Each row is a point on a tangle of strands that fork and nearly touch. The rows are in no order.
In the rows, 128 means zero.
Two points are linked if the straight distance between their rows is under 185. Some points are linked to none.
(17): [115 116  93 157  95 121  98 120 107 109  91 107 133 105 135 158 105 138
 109 155 113 132 165  94 136 139 161  89 116 100 111 202 107 109  99 117
 176 100 134  57  79 186 133 146 100 108 112 146 178 145]
(1087): [117 120 116 101 125  85 138 162 170 121 102  91 144 132 128 150 101 129
 104 130 152 124 106 129  66 102 140 117  97 102 184  94 137 109 193  94
 146 156 115 144 152 110  92  65  95 171 116 104 115 135]
(865): [108 213 203 123 146 176 156 127  95 186 223 148 123 133 129 144 123 113
 128 169 161 135 153 117 111  78 126 141  98 148 102  64 119 125 122 123
 116 184 136 158 135 110 132 123 126 101  82 136 120 100]
(619): [118 149 110 114 123  87 128  93  76 136 128 144 182 132 119 107 167  84
 125 150 150 106 134 109 137  95  99 149 127  55 103 103 172 107 127  99
 108 115  54 159 142 129 143 116 135 113 119 156 126 171]
(886): [127 163 164 112 204 151 116 119  83 167 141 171 112 110 120  98 178 176
 155  63  95 140  97  90 122 122  71 130 150 127 133  87 127 158 124 150
 127 161 102 184 172  90 145 164 148  80  99 157 101 142]
(1223): [147 127  62 113  72  87 121 122  87  46  64 126 137 209 136 156 138 137
 152  96  70  82 142 107  88 130 118  95 125 122 126 179 176 103 128 140
 128 112 146 114 110 107 112 132 132 148 179 134 158 121]
(289): [ 98  67  78 144 116 117 137 129 148 119  86 116 129 107 153 156 123 120
 118 122 109 119 154 118 112 133 158  97 135 106 102 167  84 100 119 118
 170 110 174  94 129 159 124 163 117 125 126 111 162 156]
(280): [135 108 142 127 128 102 136 180 187 111 109 137  64  77 147 109 106 164
 151 131 177 179 113 134  71 144 157  91 150 130 145  95 119 144 140 134
 102  93 186 124 136 149  78  98  91 173 141 119 155 110]
(542): [134  95 160  76 132 124 157 129 156 127 147 129 127 145 106 141 146 131
  84  99 174 131  91 168 119 129 133 139 112 104  60  68 107 108 118  71
 136  80 162 170 152  81 114 144 113  91  79 102 110 133]
(106): [103  60 121 147  97 100 162 129 216 143  98 123 137  67 114 124  99 107
 137 132 143 127 122 123  69 164 165  93 101 120 115 121  79 147 123  76
 150  75 178 103 138 126 102 126  82 100  53 148 123 165]
(333): [152 177 197 152 112 124 141 156 124 161 129  90 126 133 129  93 131 133
 114 156 188 124 145 106 144 128 158 127 147 177 139  45 141 138 151 139
 159 182 111 126 140 131 103  88 116 129 148 140 117  94]
(198): [136 117  91 149 148 155 123 132 194 160 134 141 110 207 168 167 101 149
 144  99  95 141 139 137  93  98 165 125 122 163 154 199  81  59 146 170
 123 153 205 128 133 127 144 158 122 109 148 149 149 113]
(274): [136 188 209  72 133 113 143 138  98 148 151  87 124  60 114 110 132  82
 110 163 187 155 130  86  99 104 143 141 147 112 122  52 159 162 150 123
 115 123  92 120 157 144 112  73 116 122 102 137 143 142]
(18): [136 162 127 131 151 140 111  92  58  90 150 145 112 121 102 138 140 181
 143  96  95 156 103 105 205 183  78 125 156 133 100 169 135 146  88 144
 111 100  83 117  62 148 175 149 127 112 111 135 138  98]
(323): [174 172 111  79 105  99 116 134  63  63  86 145 128 163 123 126 132 157
 167  90  96 113 118 113 141 193 108 123 186 166 134 156 167 121 117 195
 113 129  99 124  96 151 111 107 142 109 176 164 155  74]
(205): [139 136 190 158 158 114 136 161 179 196 149 101 132 153 106  87 132 119
 122 150 170 127 150 123 158 127 157 132 119 187 141  54 117 138 164 141
 158 175 136 140 182 114  98 112 150 127 149 128  91 114]
(1070): [160 138  89 135  57 136 126 106 101  63  61 137 142 204 113 124 153  88
 157  97  80  96 181 134 108 126 130 125 130 134 125 177 202 119  85 156
 132 128 135 114 107 112 113 136 155 106 205 165 126 112]
(430): [119 144 151 167 173 117 141 120  83 169 141 116 153 167 142 152 131 166
 106 161 107 106 143  61 163 125 112  97 102 133  95 132 122  83 132 121
 144 156 120 128 143 138 153 166 132  92  83 169 165 130]
(322): [113 172 150 152 169 160 147 105  61 173 154 148 133 153 123 132 169 163
 131 122 124 126 166 102 201 129  79 132 126 125  69 146 151  90  91 144
 124 163  98 133 132 131 177 180 138  86 112 174 145 126]
(1068): [107 148  99 176 155 150 138 180 135 178 143 163 134 207 168 186 104 178
 132 138 107 118 157 120 101  92 133 117  79 139 159 149 103  50 156 112
 131 170 194 172 155 140 143 159 131 131 124 159 176 110]
(849): [124  76 114 103 112 164 148 118 143 104 129 131 136 164 103 165 171 141
 100  87 129  98  73 206 125 144 140 137 142 120 107 102  94 108 115  65
 154 105 148 162 162  51 139 193 123  81  81 104  87 123]
(478): [ 88 122 118 131  76 137 138 118 123 122 166 131 149 102 123 113 153 101
 109 157 164 135 136 199 157  95  97 142 102  96  76 104 128 150 105  76
 108 113 122 149 109 145 139 136 127 139 123 106 116 155]
(1255): [145  98 119 129 102 108 100  97 103  73  81 135 136 120 135 108 147 124
 137 130 119 129 120  99 137 194 124 119 176  93 121 133 129 141 113 118
 132  82  82 137 118 141 108 135 120 121 142 143 133 138]
(342): [139 192 154 113 156 118 154 156 108 129 174 113  81  97 126 143  77 164
 106 134 154 152 147 139 204 148 110 127 119 160 101 168 117 133 112 167
 110 121 147  89  83 180 159 139 132 144 140 117 152  82]
(707): [105 132 147 149 127 124 133 143  97  86 161 117 103 112 122 161 100 144
 115 141 113 123 115 144 200 143 105 102 108 159 121 146 109 149 118 143
 115 132 133 103  68 137 149 144 127 188 117  59 117 108]
(595): [157 150 123 153 134 144 110  83 159 165 140 146 167 151 117  87 128  77
 147 118 146 154 139 135 125  86 131 183 121 137 155 119 131 116 137 136
 110 145  87 141 129 136 124 105 140  95 137 176 103 134]
(340): [123 145 195 140 130 127 170 135  95 154 135  98 147 112 144 119 160 146
  91 180 178 101 156 101 113 134 153  93 153 106  53  57 127 126 117  95
 155 143 135 110 163 117 115 146 113  91 117 157 158 134]
(459): [156 150 159 106 128 145 127 120 120  55 169 140 107 116 130 150  89 138
 132 113 117 182  76 144 126 159 119 133 149 133 125 140 110 165 118 118
  70  74 104 118  51 120 144 102 107 142  77 103 120  92]
(1190): [105 152 106 134  82 135 121 133 104 145 175 144 119 116 131  80 187 138
 121 134 165 144 139 199 193 105  76 160 138  96  70  81 151 126  86 107
 115 117 119 180 127 152 145 142 140 161 169 111 121 132]
(908): [184 154 136 113 172 125  93  94 155 155 137 130 119 164  96  80 141 141
 140  77 131 170  84 121 138 131 115 195 154 142 171 117 148 152 148 143
  99 109  79 165 129 132 137  93 154 106 150 174  83 101]
(500): [143 137 126 113 110 195  83  67 113 112 116 135 174  71  81 114 139  68
 144 100  98 125 128 112 123 123 120 156 158 112 148 164 118 182  93 156
 144 138  70 105 119 106 141 115 171  76 123 144  82 181]
(1063): [109  97 128 176  96 116 146 129 177 125 100 133 159 104 109 141 104  91
 176 158 102  86 148 162  83 120 148 131  99 158 222 106 132 133 170 149
 142 207 129 119 167  97  83  93  92 165 123  86  96 131]
(852): [140 158 159 166 152 113 146 205 130 162 110 114 126 109 153 125  98 210
 118 178 135 122 133 103 108 115 160 101 108 187 187  69 146 166 145 147
 158 169 148  99 160 160 137  96 132 206 139 129 152  85]
(19): [102 139 127 145 149 149 153 181 135 161 160 149  99 145 173 155  96 154
 116 139 141 131 144 149 102  83 132 116  96 149 117  94 109  87 133 125
 120 165 191 164 147 123 137 139 134 170 133 123 157 100]
(651): [141 104  76  77 170 148 139 105 176 149 141 127 135 160 125 143 135 103
  92  93 140 126 103 160 123  94 132 163 138  86 141 160 117 104 141 114
 117 125 141 160 148  69 168 138 143 119 151 102 114 160]
(1250): [135 190 169 158  57 133 135 153  95 125 138 125 135 141 147 114 128 145
 119 158 189 139 138 161 118 109 147 116 139 157 126  67 172  95 119 110
 127 159 103 135  98 126 100  97  80 137 145 183 139  78]
(391): [145  72  61 133  92 155 113 106 147  83  79 156 133 152 132 104 171 115
 149  87 101 113 128 166 128 147 124 148 184 118 119 156 126 136  77 147
 145 106 155 149 146  93 126 153 162 132 185 108  97 139]
(876): [126 216 157 123 167 173 132  93  59 142 170 138 115 111 108 130 152 185
 126  84 114 146 148  95 184 139  72 133 153 154  73 165 132 129  98 151
 119 169  78 120  82 147 178 152 127  72  92 189 133 110]
(354): [117 127 140 152  61 125 135 144  56  98  83 114 145 112 154 124 158 110
 100 161 155  77 201 138 127 164 139 103 150  99  90 124 173 106  75 145
 168 175 123 102 126 131 110 165 115 117 173 151 152 119]
(820): [111 113  92  61 133 109 147 149 101  74 134  91 105 113 123 161 126  96
  79 114 170 127 131 146 147 128 113 147 146  87  97 144 137  93 137 113
 121 125 123 115 134 122 142 133 141 154 164  76 144 136]
(68): [118 133 182  86 140 120 166 145 141 183 159 117 117 115 131 112 167 136
 100 149 188 119 134 135 105 110 133 130 114 105  22  29 121 105 102  77
 151  94 166 176 182 114 122 138 113  96 102 135 137 145]
(562): [117 181 139 111 143 109 150 169  65 123 134 132 138 171 140 178 119 130
 120 144 125  73 163 120 118 125 101 107 114 148 135 102 157  71 137 161
 127 223 118 134 161 113 139 140 133 134 142 135 151  97]
(1149): [120 114  62  74 131  81 126 103 175 184 157 145 141 167 146  81 178 115
 130 128 161 131  89 173 117  83 107 179 122  50 113 106 135 110 131  62
 110  74 140 216 137 117 145 117 115 136 146 128 141 172]
(804): [135  94 176  55 172  84 134 167 153 106 134  91 114 104 126 159  88 103
 108 123 132 140  91  97  52 115 148 107 102  99 173 106 130 144 188 115
 112 119 145 135 139 104 102  85  95 160  93 102 135 143]
(489): [ 90  64  84 169 108 129 134 122 169 175  99 159 173 153 135 131 158 100
 152 138 106  54 172 158 144 138 122 128 114 123 125 136  93 100 141 125
 171 139 162 159 197 108 129 187 151 128 161  95  97 174]
(955): [139 144 135 113 169 141 128 141 139 155 138 114  80 125 138 135 115 156
 103 110 146 166 164 124 176 166 115 124 147 155  86 169 100 102 115 192
 135 129 157  99 123 176 146 164 145 116 159 130 139 105]
(1004): [125 165 114 144 171 109 136 147  97 167 154 128 139 202 118 159 125 173
 119 132 114 117 131  77 130  98 120 118  68 119 138 165 164  56 157  81
 116 142 101 137 120 150 152 116 123 100  83 205 194 110]
(371): [ 92 133 115 152 103  86 126 111  44 106 127 122 167 120 133 127 156 116
  99 177 136 101 138  82 167 112  96 114 123  52 101 132 178 111 112  86
 118 116  58 133 104 148 144 135 116 148 118 148 159 158]
(350): [139 128 162 162  90 155 115 105 119  91 131 165 155 155 118 134 143 124
 151 119  90 119 105 165 110 135 123 122 135 194 155  86 123 131 137 143
 109 182 108 162 106  80 103 122 110 114  94 119  65 102]
(974): [123 134 151 140 147  88 121 135 123 112  97  96 141  94 126 143  96 154
  96 151 133 142 120  74 125 132 140  90 105 114 137 137 117 131 135  91
 153 105 118  78  98 159 108 110 106 126  93 151 165 148]
(816): [134 153 127 115  78 132 128 160 113  71 110 111 118  63 121 138  69 113
 125 158 158 138 151 140 134 124 152 104 142 124 166 155 147 129 128 162
 123 158 118  47  93 169 107  81 103 147 143 123 139 112]
(264): [ 96  74 107 139 103 124 157 108 105 135 114 151 164 190 134 173 176 118
 105 105  95  57  98 164 141 133 119 112 100 106 110 124 110  74 140  55
 169 110 142 175 165  77 137 212 114  82  79 101 114 135]
(888): [132 151 156 123 169  51 128 165 110 123 132  79 127 119 109 146  68 155
  95 141 132 139 101  71 167 136 123 110 100 119 168 157 134 140 167 112
 138 119 104  85  94 169 129  87 126 170 102 121 150 114]
(607): [131  98 154  88 196  79 131 150 127 103 153  71 120 118 114 171  75 111
 101 134 102 126  78  79 136 129 125 117  83 108 180 175 130 164 182 115
 111 106 114  94 104 118 141  97 129 185  94  80 139 141]
(92): [117 142 156  77 189  98 133 160 155 205 178 119  86 112 133  89 121 132
 125 147 151 174 106 114 114  96 127 159  89 110 124  90 143 153 150 130
  91 101 146 177 146 143 131 117 135 148 148 122 141 131]
(1122): [101 128 117 181 116 131 117 123 120 160  87 169 145 117 170 108 121 124
 164 172  95 115 162  99 116 110 134  98 136 134 134 122 138 129 114 178
 116 158 126 121 160 148 125 152 168 163 165 136 137 141]
(1118): [167 153  78  89 155 120 127 155 168 109 128 137  72 120 160 116  76 164
 153 101 128 185  88 137 126 148 144 126 173 126 159 172 120 111 147 167
  80  89 147 118  96 171 138 109 120 166 177 153 162  91]
(32): [114  84  47 125  79  75 136 123  77  53  58 114 124 170 160 168 141 137
 135  94  75  68 123  95 140 143 131 100 141  84 116 197 140  94 117 103
 154  86 130 123 115 130 136 144 131 176 168  95 156 143]
(132): [148 147  86 134 135 119 119 131 163 111 116 168 102 121 159 120  88 136
 167 118 104 163 100 144  97 102 144 126 133 132 185 154 125 116 146 152
  79 125 146 120 106 148 110 105 112 190 139 165 140 123]
(286): [120 137  77 115 132  85 140 156 149 154 103 113 167 188 126 178 106 159
  89 126 149 110 132 108  89  88 130 130  64 107 176 123 149  67 201  57
 175 147 102 162 166 103 117  86 105 162 144 118 117 134]
(39): [132  84 102 139  89 181  74  70 133  86 104 128 163 100  67 117 133 104
 162 124  64 112 107 128 130 164 151 154 148 137 150 170 109 193  86 144
 155 107 104  89 119  78 140 118 155  93  94  96  68 162]
(185): [158 130 105 178  98 149 110  68 132 117 110 151 191 205 108 120 146  84
 147 142 113  95 157 114 112  99 129 146  83 127 144 169 149 101 145 109
 127 129  87 124 125 122 114 120 137  48 136 182 109 127]
(412): [144  84  60 135 143 154  94 110 180 128 112 127 113 178 133 174  99 128
 149 115  53 131 118 120  93 126 185 107 137 156 142 214  79  92 153 169
 152 134 197  90 121 101 151 138 120  84 114 107 134 139]
(942): [161  78  96 153 142 107 105 122 168 120  73 142 112 184 134  88 156 156
 152  92  97 121 119 118 152 173 127 134 170 160 150 114 119 139 130 170
 137 112 146 165 159 124  96 140 167 144 195 100  92 115]
(723): [126 169 129 149  47 179 122 118  66 101 138 142 135  96 137 121 143  89
 112 141 156 106 210 165 163 146 115 129 161 142 106 153 165 122  64 172
 134 192 106 105  85 134 129 146 115 128 171 142 105 115]
(124): [123  57  99 131 109 120 143 143 205  87  90 104  92 112 117 150 105 129
 155 118 110 126 124 152  67 165 158 101 164 146 164 139 111 125 139 143
 145 151 188  81 142  99  86 111  83 150 120  77 130 123]
(871): [110 149 157 101 140 129 117 116  64 143 126 163 149 103 143 100 177 125
 126 117 140 127 129 123 125 113  82 139 161  98  88  58 152 141 108 123
 115 152  85 175 157 120 136 149 143 112 113 131 122 160]
(622): [127 136 154 115 198 177 103 101 123 164 160 170 106 101 120 112 163 160
 158  61  97 162  75 129 116 105  86 154 130 126 146 116  90 175 102 125
 110 108 132 181 131 104 151 154 142 103  77 146 111 143]
(975): [169 155 106 159  74 151 106  70 113  75 100 151 168 231 109 131 144 122
 176 109  81  93 148 118 119  96 104 142  95 175 151 174 190 123 131 149
 101 120 113 128 110 100 131 116 161  62 157 170 125 100]
(1069): [144 134 145 128 187 150 116  89 175 178 174 132 117 103  99 103 127 131
 132  93 146 177  90 143 139 108 129 169 111 112 108 135  85 176 114  95
 101  70 121 140 101 137 149 123 144 102  94 152 111 146]
(854): [164  89 152 163  99 120 108 109 155 111  82 131 128  71 105  62 135 111
 166 140 130 157 135 116 114 188 152 131 188 135 156 107 137 169 118 144
 143 101 114 107 123 145  68 109 102 122 127 143 111 136]
(1007): [ 98  90 129 151 157 136 122 123 147 218 136 132 147  97 131  66 170 116
 136 141 136 127 162 139 176 124 107 135 129 117  94  85 115 158 117 135
 147 126 146 171 197 139 146 168 185 156 163 120 117 174]
(270): [ 84  95 147 178 114 106 136 114  88  92 139 102 153 120 127 181 121 130
  92 153 104  91 126 120 177 128 119  95  85 115  88 142  95 133 121  97
 155 127 116 107  72 122 142 168 103 131  63  78 138 147]
(694): [144  76  79 126 129 143  74  86 144  85  96 123 129 155 116 136 114 133
 144 113  55 129  96 115 105 158 154 135 143 153 136 180 100 140 140 165
 141 101 136  93 127  89 138 122 149  94 107  95 111 146]
(329): [130 112  50 110 108 113 119  90 192 162 123 157 129 148 163  87 133  95
 151 127 155 145  97 156  77  73 146 156 110  66 144 141 122 117 136  63
 100  83 124 154 106 137 116 102 106 143 142 172 151 173]
(317): [101  50 113 128 167 129 128 123 153 179 103 118 144 101 125 111 163 110
 123 110 111 112 154 132 176 147 121 125 141 123 110 120  84 149 128 151
 172 114 151 142 176 132 133 189 164 135 147  94 103 185]
(606): [148 167 115 107 164 108 111 121  96 108 115 139 107 151 122 132 105 173
 164  99  60 147  88 106 165 187  82 126 157 180 139 153 147 137 130 183
 101 131 106 123  89 154 142 115 156 124 136 148 137  86]
(294): [141 174 119  98  99 104 131 163  72  85 100 134 126 173 138 140 121 134
 126 108 141 107 145 141 121 167 111 121 161 153 133 122 168  85 121 179
 123 176 115 119 111 138  96 123 133 130 187 158 152  69]
(302): [105 120  92 129 120 172 126 127 144 171 141 145 136 124 117  72 192 126
 117  75 162 118 148 198 177 107  83 158 158 109  91 107 114 135  80 121
 144 136 139 173 163 124 146 156 171 120 195 129  99 158]
(775): [139 135 147 127 112 126 123 137 172 122 101 128 132 149 108 126 110  78
 148 116 135 123 136 140  88 113 147 146 144 178 211  96 147 113 177 185
 118 191 109 134 161 100  79  79 131 140 151 115  89 102]
(466): [147 113 117 122 109 164  83  50 119  91  95 137 185 141  93 114 162  95
 135 119  86 103 136  89 113 119 129 136 122 128 108 165 137 133 126 143
 145 125  98 101 120 112 116 125 145  11  86 173 113 162]
(203): [162 159 180  76 163 107 135 146 115  59 139 129  94 108 135 164  77 143
 134 112 113 180  72 109  88 141 124 103 139 135 136 138 104 137 134 122
  70  99 145 108  75 137 128 104  97 126  56 131 159  90]
(194): [132 140 106 141 139  94 131 145 122 157 113  97 157 201 131 156 117 161
  90 130 145 109 131  90  97 101 135 119  65 117 150 126 163  58 167  51
 166 133  94 135 143 130 126 108  99  97 107 181 149 116]
(197): [150 104 148 112 186 101 128 176 188 136 143  96  68 123 134 122  82 161
 127 104 137 179  80 110 133 151 159 114 118 143 160 145 125 158 163 139
  99  73 166 122 119 147 118  90 120 183 164 107 141 110]
(200): [108  37 129 141 121 112 150 131 190 105 116  92 114  97  92 134 138  76
 160 136 101 106 123 167 112 175 135 134 126 162 182 129 131 170 143 158
 150 152 145  91 158  93  88 117 103 167 127  45  82 124]
(1023): [ 63  72 120 157 109  99 158 137 100 143  90 102 147 104 160 183 134 125
  98 144 105  85 153 102 136 121 136  70 109 107  82 148  78 104 115  82
 187 104 169 113 133 136 148 192 108 106  80 100 166 173]
(632): [113 149 141 110 130 161 124 132  96  78 174 135  90  84 133 139 122 125
 122 114 114 148  85 162 163 146  93 144 139 145 139 142 123 187 119 131
  81 105 107 109  85 121 160 131 142 173 111  56 100 108]
(976): [102 158 187 142 171 197 148 138 121 194 225 180 120 128 129 143 123 116
 149 151 139 131 155 147 134  78  92 153  66 162 134  93  87 146 124 131
 104 163 166 176 151 114 144 159 152 136  93  96 108 131]
(299): [148 101  93 123 156 155 113 125 138 121 121 118  88 139 125 128 151 164
  99  81 134 164 141 143 186 174 135 144 177 115  93 176 111 116  83 151
 166  82 153 130 124 157 159 170 162 104 184 117 145 112]
(604): [119 123 162 119  77 142 147 121 123 109 156 112 136  47  99 110 145  81
 111 154 183 145 147 166 147 140 127 134 147 108  77 106 127 160 114 102
 123 113 118 119 117 143 105 107 113 123 117 104 113 149]
(139): [135 145 114 170 120 111 100 122 112 119  87 177 129 112 173 118  87 159
 176 161  66 140 125  87 105 120 134  91 115 135 167 139 142 143 124 175
  93 138 127 112 114 166 119 124 121 176 132 173 166 122]
(1038): [141  89 114 158 133  87 130 162 180 128  89 125 104 168 127  97 122 143
 150 110 121 114 123 128 132 149 137 123 138 169 186  95 138 129 162 159
 141 158 139 140 150 121  85 116 135 186 182 102 101 108]
(1191): [122 211 168 149 105 176 145 123  89 156 187 156 132 176 150 127 131 127
 132 143 165 132 161 165 140  93 135 140 126 165 106 111 159  89 120 133
 107 199 107 128 107 120 138 137 113 107 128 171 129  84]
(1088): [177 139 122 111 170 103  99  96 118 109 106 127 124 166 112 114 128 157
 163  95  63 136  68  82 154 171 105 156 139 176 180 148 155 173 168 174
 105 107  80 147 122 120 135 102 171 134 145 140 104  99]
(519): [156 184 212  99 150 161 129 138 132 118 188  89 109  83  97 162  87  91
 101 111 150 151 120 127 128 134 143 135 105 193 153 156 102 175 133 159
 111 149 128  74 106 128 127  98 119 116  57  87  75 101]
(823): [116  58 136 103 113  89 151 143 167  92 135  82 109 105  98 122 124 116
 119 128 156 120  67 166 131 153 134 137 115  90 133  98 128 178 153  62
 120  63 131 147 127 110 114  96 104 187 121  51 102 143]
(285): [109  63  81 153 132 111 123 110 202 151  94 131 125  91 161 149  98 114
 141 127  82 141 105 101  74 126 175  89 115 110 144 189  67 121 156  94
 146  81 182 108 106 142 118 131  90 127  75 133 146 177]
(279): [106  98  92 158  81 145 126  81 185 110 142 125 171 120  99 143  96  76
 140 153 121 111 118 168 117 120 145 140 104 118 154 161 102 131 133  92
 117 122 103  96  92 112 126 116 116 130  85 108  92 139]
(642): [118 126 193 141 176 178 127 127 150 158 197 130 134 111  90 155 100  85
 128 127 124 136 137 140 138 102 123 137  66 160 139 145  84 155 137 136
 120 152 145 113 132 110 136 139 145 115  75  89  82 135]
(670): [130  99 211 154 165 121 154 184 175 195 145 103 107 108 133 102 130 148
 124 165 160 127 134 116 116 151 163 107 104 175  93  65 101 180 128 136
 149 138 193 131 185 129 102 123 128 145 122 105 112 121]
(1232): [142 201 148 132  86 200 118 101  86 131 147 148 128 128 144 117 164 118
 127 100 152 134 183 165 143 134 117 131 159 161  96 130 154 102  74 170
 130 188 115 115 116 129 129 158 122  71 159 178 114 103]
(985): [110 124 179 148 142 156 168 185 146 158 146 145  65  86 172 100 130 170
 132 153 149 141 149 152  98 119 134 105 139 181  89  78 108 155 112 167
 113 136 211 136 167 157 133 147 137 159 144 113 144 105]
(1060): [117 195 189  51 174  97 152 182  96 170 185  93  76  69 130 105 128 130
  98 164 169 160 129  92 125 111 109 149  98 120  94  84 168 165 156 140
  96 106 112 131 155 172 148  85 139 145 135 114 150 122]
(1203): [148 152  89 143 135 201 103 102 162 118 170 137 103 124 116 123  73 119
 147 124 111 174 111 174 169  98 145 186 124 157 170 198 113 159 114 164
  79 109 116  78  83 127 157 117 169 148 127 104  94 108]
(33): [ 97  79  82 139 110  68 133 115  77  84  96 131 142 128 149 128 148 137
 115 122 104  95 103  91 173 144 100 119 149  65 113 141 138 122 128  84
 121  77  94 151 107 142 149 153 130 180 137  98 148 165]
(490): [131 101 143 176 114 141 115  97 159 166  90 154 173 102 131  65 142  93
 173 169 112 119 150 107 102 145 149 117 151 143 150  89 121 163 115 159
 138 150 129 122 167 130  78 129 136 118 132 173 116 159]
(961): [137 129 146 131  63 117 145 152 121  55 126  91 120  56 107 126 115 105
  92 168 205 142 153 150 144 154 149 115 155  96 124 125 143 135 126 103
 154 103 106  87  89 158  94  81  97 122 160 111 140 115]
(401): [113 190 130  82 118 118 126 147 106 139 144 110 126  61 143 131 104  99
 113 184 181 136 148 105  62  63 148 133 128  86 118  84 162 114 155 130
 106 158 105 103 143 156 135  88 122 135 136 176 175 139]
(588): [122 108 141 127 101 105 148 141  94 132  91  98 141 127 150 103 166 126
  79 153 174  98 165 111 118 156 149 103 146  79  68  85 137  88  98  81
 180 129 111 111 165 146 107 163 109  92 153 166 162 135]
(627): [119 155  89  63 170 106 120 128 141 180 179 147  93 130 146  99 162 112
 127 123 173 166 109 171 126  65  93 187 124  83 122 105 147 126 140 115
  87 103 120 196 122 138 161 114 140 142 147 107 136 150]
(35): [122 185 132 115  94 134 120 137  93 113  96 132 140  64 150 125  92 107
 132 179 154 137 159  94  80 103 154 112 158 109 143 126 150 126 124 159
 115 165 103  72 127 166 128 109 128 124 152 189 170 119]
(177): [148 144 176 145 127 120 133 188 160 125 120 137 100  73 156 125  68 182
 154 153 134 173 118 115  58 120 163  93 112 173 197 102 135 169 137 142
 114 130 164  91 133 145  92  78  91 195  95 137 149  93]
(1251): [ 92 100 105 131 134 114 136 119 135 188 124 165 179 174 116 148 158 106
 111 143 127  64 155 137 145 105 100 144  98  90 117 114 105  75 165  73
 152 142 126 190 197  92 134 175 135 104 124 111 110 179]
(574): [131  85 101 122 173 144 127  96 209 177 170 123 122 110 115 108 119  97
 131 124 136 171  80 157 151  98 143 175  95  94 129 163  95 176 136  80
  94  55 149 140  94 136 174 117 132 148 113 119 124 173]
(644): [133 126 128  97  92 167  75 114  45  34 114 118 139 143  96 185 149 156
 116 107  83 101  95 131 146 175 112 120 165 149 119 148 143 150  93 155
 140 150  82 107  89  70 161 121 143  75 105  85 107 109]
(728): [154  68  56 145  84 173 113 116 138 102  89 123 115 179 134 109 166 129
 122  93  96 119 150 151 161 179 156 160 172  99  94 189 122 108  55 116
 175  64 149 134 127 125 144 165 168 127 197 110 122 115]

A fork is a point with three links, a tip a point with one. Leave the first point through the second and follow the links. Name the first fork or tip that comes.
(728), (391) | (124)
(607), (804) | (606)
(33), (1255) | (852)
(1007), (317) | (1191)
(574), (1069) | (33)
(124), (200) | (707)
(19), (1068) | (185)
(286), (1087) | (289)
(35), (401) | (329)

Follow the links from the first point to the second, and from the first to the third. Name the last point that the two ways share.
(908), (1255), (976) | (185)
(619), (19), (852) | (33)
(562), (1068), (871) | (185)
(1122), (622), (333) | (33)
(728), (106), (974) | (289)
(203), (775), (323) | (707)
(642), (68), (1088) | (1191)
(976), (1223), (35) | (1191)
(106), (323), (728) | (289)
(607), (299), (203) | (707)

A fork is a point with three links. Follow the links from the first point to the second and name the forks in between, in order.
(294), (871) | (606), (185), (33)
(340), (985) | (1191)
(1070), (285) | (185), (606), (289)
(32), (1087) | (185), (606)
(975), (642) | (185), (1191)
(500), (490) | (185), (33)
(177), (908) | (33), (185)
(606), (955) | (289), (707)
(775), (1023) | (707)
(299), (908) | (707), (289), (606)
